A landscape with many peaks, sampled at points; each row gives a point and its height.
From any point a climber steps to the highest of the 6 points nearest to it. It stops when none of these is higher. Distance is the straight distance between rows; heights are no part of it.
z_736 h=2.48: [ 99 162 186  94 101  88  97 198  91 133 114 102  40 158 181  88 128 147
 137 127  90 150 156 136]
z_731 h=6.81: [ 69  97 119 166 156 140 160 106 159  89  94  82 187 126 106 182  93 147
 100 127 126 112 139 146]
z_746 h=4.15: [123 165 160  97 147 129 115 183 109 135 139 117  94 147 183 104 124 147
 115 122 108 128 128 193]
z_673 h=4.43: [119  66 121 128 123 152 100  75 177 114 191 159 128 125  52 149 175  96
 126 123 172 118  93  97]
z_50 h=4.23: [131 170 135  97 147 119 119 179  98 148 139 134  84 149 154 120 122 132
 132 115 101 125 119 174]
z_311 h=6.11: [139 135 140  93 114  94 129 142  98 185  92 189  50 136 160  83 117 124
 177 137 141 134 149  85]
z_838 h=6.15: [ 92 119 108 155 117 122 165 116 142 103  84  51 177 136 125 168  89 142
  89 136 118 130 130 122]
z_588 h=4.93: [ 59  97 100 164 118 157 160 128 176 108 124  98 205 101  94 143 107 223
 137 127 126 146 158 186]
z_861 h=4.63: [153 174 155 115 132 150 119 144  90 123 140 100 168 138 175  96 132 163
 114 129 130 148 152 167]
z_257 h=4.38: [ 58 101  98 164 127 172 154 131 180  95 124 107 217  86  75 144 107 211
 133 128 122 145 148 184]
z_245 h=5.36: [126 154 155  98 105  86 118 165  99 163  95 154  49 146 157 100 127 151
 168 122 116 135 147 113]
z_280 h=5.17: [134  99 126 182 169 116 123  77 168  95  99  92 161  97  94 182 135 108
 120 130 102 107  95 133]
z_991 h=0.41: [ 84 157 178 100 106  91 107 212 104 132 121  94  70 162 203  78 124 147
 107 115  87 154 147 150]
z_718 h=5.70: [159  95 125  68 145  98 132 141 105 166 119 178  86 151 175  51 127  69
 147  95 191 127 135  70]
z_811 h=3.99: [109 152 169  97 134 103 117 198 108 136 124 109  75 151 179  93 123 148
 114 117  95 138 126 182]
z_436 h=5.03: [126 106  95 115 127 161 134 128 146 120 207 180 115 142  82 158 141  92
 126 117 149 102 115 109]
z_848 h=3.84: [124  72 116 148 109 141 104  58 178 126 184 146 135 111  52 148 185 108
 133 127 167 135  92 101]
z_817 h=4.44: [143 112 107 125 121 150 134 148 113 118 109 182  83 104 112  98 135  59
 140 175 173  96 124  68]
z_218 h=5.40: [ 66  93 103 151  98 129 177 122 176 116 133  94 192 139 118 149 100 223
 113 129 122 131 160 173]
z_820 h=6.40: [147 127 137  99 108 106 132 142 109 169  95 198  64 141 147  96 118 120
 171 138 141 133 145  87]
z_774 h=5.06: [130 128  95 110 125 147 135 138 139 132 186 187 101 139  90 153 129  85
 129 123 134 106 120 126]
z_192 h=6.41: [117  87 124 177 183 124 122  68 180  85 111  95 174  95  80 191 119 102
 118 143 106  88 111 147]
z_512 h=5.58: [146 100 129 104 132 124 127 128 106 155  92 198  79 124 150  69 124  76
 149 135 191 129 136  77]
z_2 h=2.43: [ 73  92 121 169 183 155 132  96 166  75 102 105 206 104  74 185  98 143
 128 136 134  90 134 160]
z_475 h=5.37: [125 113  93 121 115 169 135 140 147 110 159 178  83 127  93 141 134  64
 122 150 158  76 110  82]
z_213 h=3.03: [145 130 105 117 116 144 138 152 111 132 121 203  76 111 108 110 119  81
 140 162 148  96 131  84]
z_86 h=4.89: [150 171 136 122 102 157 132 136 108 119 112  72 189 132 165 110 132 167
 104 138 131 153 140 123]
z_196 h=5.52: [ 79 130 110 124  81 129 178 142 148 119 109  70 167 133 154 155  87 194
  88 145 104 114 152 119]
z_333 h=2.68: [134 159 127 100 147 122 127 164 103 149 155 147  98 148 129 139 134 124
 127 111 110 119 119 174]
z_420 h=0.73: [143 162 122 109 143 137 127 147 111 149 176 164 102 145 114 145 127 120
 143 111 117 114 120 161]
z_837 h=4.47: [133 157 159 113 127 144 124 166  99 132 131 104 168 132 214  71 124 191
 100 142 127 145 152 156]
z_644 h=6.84: [143 132 117 113 112 122 141 152 113 155 107 203  53 110 131 113 119 106
 153 150 142 114 126  97]
z_309 h=3.14: [140  85 124 176 121 125  98  57 173 123 156 128 135  90  65 148 173 108
 143 121 129 130  98 112]
z_938 h=4.06: [127 161 134 101 137 114 126 180 103 151 128 148  73 147 139 130 123 130
 143 121 100 117 119 174]
z_927 h=4.41: [136  88 116 184 163 108 115  52 196  99 129 110 147  71  64 168 153  87
 120 158  97  89  91 130]
z_198 h=5.25: [151  97 124  69 148 102 129 151 101 155 133 162  95 167 166  41 128  45
 137  79 194 120 129  74]
z_98 h=4.46: [132 154 167  98 128 136 111 168 105 130 138 101 150 142 218  69 131 183
  88 142 135 151 150 168]
z_679 h=5.65: [ 58  87 111 146 109 135 176 126 166 111 117  90 185 129 119 153  89 200
 105 124 125 122 162 165]
z_687 h=4.60: [151 121 121 139 133 136 116 100 128 138 200 150 150 135  83 156 156 111
 144 100 140 135 125 125]
z_889 h=4.78: [152 105 109 113 123 125 132 138 100 143  99 196  89 124 122  71 125  79
 155 158 179 124 128  77]
z_892 h=4.91: [126 173 141  94 129 105 120 182 100 152 119 153  51 142 153 122 122 137
 143 128  89 126 124 155]
z_891 h=3.19: [157 129 125 169 131 124 110  78 127 124 161 110 161 122  86 150 158 121
 141 104 119 150 119 123]
z_85 h=3.45: [147  90 121 190 136 109 107  60 177 112 133 117 144  82  79 160 162 101
 131 135 109 128  88 115]
z_943 h=6.05: [146 131 140  84 114  85 139 131 106 178 108 193  63 155 173  80 128 130
 177 120 158 129 153  83]
z_394 h=6.06: [ 78 121 108 141 104 131 182 118 153 101 101  78 172 138 139 165  85 191
  92 135 111 121 149 129]
z_295 h=4.29: [156 161 132 147 129 137 123 108  98 113 108  75 176 123 124 140 133 125
 123 118 117 159 129 115]
z_548 h=4.73: [126 114 130 182 158 117 129  75 152 107  85  76 165 107  99 179 126 101
 120 125  99 123 101 136]
z_971 h=4.92: [140 163 128 128  88 149 138 130 119 119  99  64 180 122 171 128 112 181
  93 143 115 146 150 109]
z_175 h=2.70: [167 140 129 135 125 137 112  97 109 133 177 134 155 138  94 152 153 118
 149  98 129 146 122 129]
z_692 h=4.61: [149 131 130 177 138 129 120  87 137 108 103  80 164 120 106 166 138 113
 129 108 114 140 107 108]
z_208 h=3.66: [150 176 139  96 153 138 124 166  97 140 159 123 126 150 148 125 122 132
 129 109 118 138 123 193]
z_34 h=3.20: [140 124 108 115 112 124 144 147 107 151 104 205  65 116 122  98 115  91
 154 156 159 123 133  85]
z_697 h=4.34: [122 144 164  97 138 113 112 190 109 136 141 100 133 150 230  67 125 177
  83 139 117 145 140 174]
z_161 h=3.91: [159 169 142 120 132 152 115 129  92 124 147  97 177 138 145 121 134 142
 133 113 130 153 141 150]
z_641 h=6.57: [129 129  93 120 118 151 142 153 123 125 144 196  85 123 100 144 125  68
 122 152 135  84 118  87]
z_39 h=5.73: [145 114 127  90 127 110 135 137 104 163  92 198  81 133 143  75 119  93
 156 142 173 127 136  81]
z_342 h=5.02: [131 153 127 154 122 131 134 101 122 105  83  63 171 122 122 164 115 124
 115 119 108 139 120 112]
z_925 h=1.28: [158 162 135 105 151 143 130 143 102 143 175 143 127 154 128 133 125 123
 137 104 114 129 123 179]
z_948 h=4.67: [157 165 134 144 112 137 120 106 105 112 112  74 177 125 140 139 136 143
 130 122 126 162 129 118]
z_33 h=3.39: [150 167 148 103 150 137 118 140  98 128 165 125 135 154 153 122 139 133
 136 112 121 137 124 178]
z_955 h=1.89: [160 142 124 124 141 136 122 115 109 144 185 141 147 141 103 151 146 120
 148  99 133 135 117 144]
z_4 h=4.51: [126 158 160  96 135 131 122 174 111 137 151 107 155 145 206  82 132 166
 102 131 125 152 146 183]
z_344 h=5.45: [141 144 126 102 103 102 134 152 108 170  97 199  46 128 137 111 113 117
 171 143 128 125 143 104]
z_17 h=5.96: [ 61  98 104 150 123 150 169 123 163 106 108  98 202 131 108 166  93 190
 109 133 130 128 147 161]
z_22 h=3.61: [136  77 111 164 142 131 109  38 223  98 142 114 130  57  63 151 174  86
 118 174 127  90  82 129]
z_956 h=4.82: [126 115 126 173 149 124 130  98 142  96  88  70 175 115 107 176 111 117
 120 128 106 128 112 116]
z_778 h=3.69: [158 108 122 179 128 117 111  69 152 124 146 124 159 108  76 160 157 107
 134 111 118 143  95 110]
z_998 h=3.11: [ 97 166 175 100 111  96  98 211 104 132 114 111  46 156 177  91 123 147
 127 124  93 144 150 156]
z_406 h=4.33: [112 159 167  94 144 113 115 195 108 137 142  99 109 152 193  93 130 154
 105 127 109 140 130 185]
z_36 h=3.47: [ 95 141 177  93 127 106 111 209 122 128 134 102 107 154 221  77 130 164
  83 130 103 146 146 172]
z_591 h=4.58: [142 114 127 189 152 122 115  70 150 105 105  94 152 101  89 166 138 107
 133 120  98 128  99 110]
z_525 h=4.62: [106 162 178  94 105  85 106 180  90 150 106 119  39 160 175  98 135 154
 163 127  98 149 149 133]
z_686 h=4.59: [103 146 107 135  78 140 163 139 130 107 106  65 170 127 164 144  85 187
  85 150 102 123 168 113]
z_571 h=5.28: [ 98 104 126 170 167 136 146  96 150  88  84  66 173 120  99 187 105 126
 106 129 112 109 121 138]
z_318 h=5.04: [ 69  91 118 155 166 156 151 106 159  88  96  94 199 120  95 185 100 150
 117 128 128 112 136 151]
z_498 h=5.61: [ 99 144 113 134  96 144 156 127 135 113  99  58 172 136 151 150  99 164
  90 133 104 133 143 102]
z_163 h=5.31: [130 135 117 169 124 126 133  96 123 103  86  70 169 119 112 159 115 121
 111 119 112 144 117 110]
z_742 h=1.97: [134 147  99 112 126 132 139 153 121 146 146 190  77 124 113 144 121 102
 138 142 118 105 114 128]
z_551 h=4.99: [121  89 108 123 119 151 117 105 148 120 203 173 117 143  72 160 167  89
 120 111 154 107 108 105]
z_221 h=1.73: [141 158 116 105 126 126 131 162 103 153 143 184  71 134 124 137 121 114
 145 127 103 112 122 152]
z_642 h=5.87: [162 103 129  86 133 110 124 127 108 163  96 190  85 130 153  55 126  85
 151 121 199 136 138  77]
z_569 h=4.09: [153  93 124 170 120 122  98  61 162 128 173 142 143 107  69 157 173 118
 139 116 136 135 100 105]
z_557 h=4.42: [148 167 154 100 138 139 118 157 106 138 151 108 145 148 167 107 137 149
 120 117 128 145 126 187]
z_92 h=3.85: [142 111 112 124 121 146 132 136 106 133 100 200  82 114 115  94 127  68
 151 160 173 111 132  70]
z_81 h=4.84: [147 106 116 146 124 144 111  86 144 140 195 155 143 138  75 154 166 109
 144 106 148 133 115 116]
z_285 h=5.62: [134 148 140 105 105  95 118 163 104 167 103 166  47 137 149 107 120 140
 163 130 103 127 142 117]
z_145 h=4.53: [141 167 145 111 105 148 118 151 103 122 122  96 179 116 199  77 121 200
  95 157 130 148 164 134]
z_393 h=4.87: [140 101 111 141 127 147 112  87 160 128 199 160 134 124  64 156 166 107
 135 109 163 127 110 110]
z_654 h=6.07: [148 115 130  97 122  98 130 130 105 166 103 197  72 143 162  71 118 111
 161 123 165 135 143  74]
z_856 h=5.14: [138 166 123 132 112 146 132 120 109 111 108  70 179 125 145 137 123 154
 109 134 117 150 144 116]
z_464 h=5.56: [160  89 123  91 147 119 127 130  96 153 107 187  94 137 154  46 127  58
 144 116 203 120 129  76]
z_58 h=1.23: [161 157 133 134 138 138 110 109 105 126 157 108 166 134 116 149 149 129
 144 101 117 153 128 141]
z_431 h=6.93: [ 73 105 109 147 139 143 170 107 156  94  86  82 183 135 120 171  86 148
  94 129 119 121 138 139]
z_434 h=3.68: [149  89 119 192 143 110 111  55 186 111 129 112 147  68  72 163 152  94
 134 144  99 115  84 115]
z_876 h=2.56: [150  82 115 170 123 119 100  53 195 124 144 130 135  67  54 148 172 106
 126 143 122 124  80 115]

For each start below, name the point where the climber stops.
z_309 => z_641
z_811 => z_431
z_848 => z_641
z_955 => z_641
z_998 => z_644

Two climbers start at each pair of points below. Name the first point that both come to, or write never.
z_837 / z_50 => never
z_464 / z_221 => z_820
z_58 / z_208 => z_856
z_991 / z_557 => never

Call two points neighbours if one is among the 6 nearest of the other. Go from one point of each pair to the other, from neighbour to neighbour, staying as high as possible. Name the lowest point that can't be avoided.
z_641 / z_431 => z_746
z_641 / z_644 => z_817
z_431 / z_192 => z_571
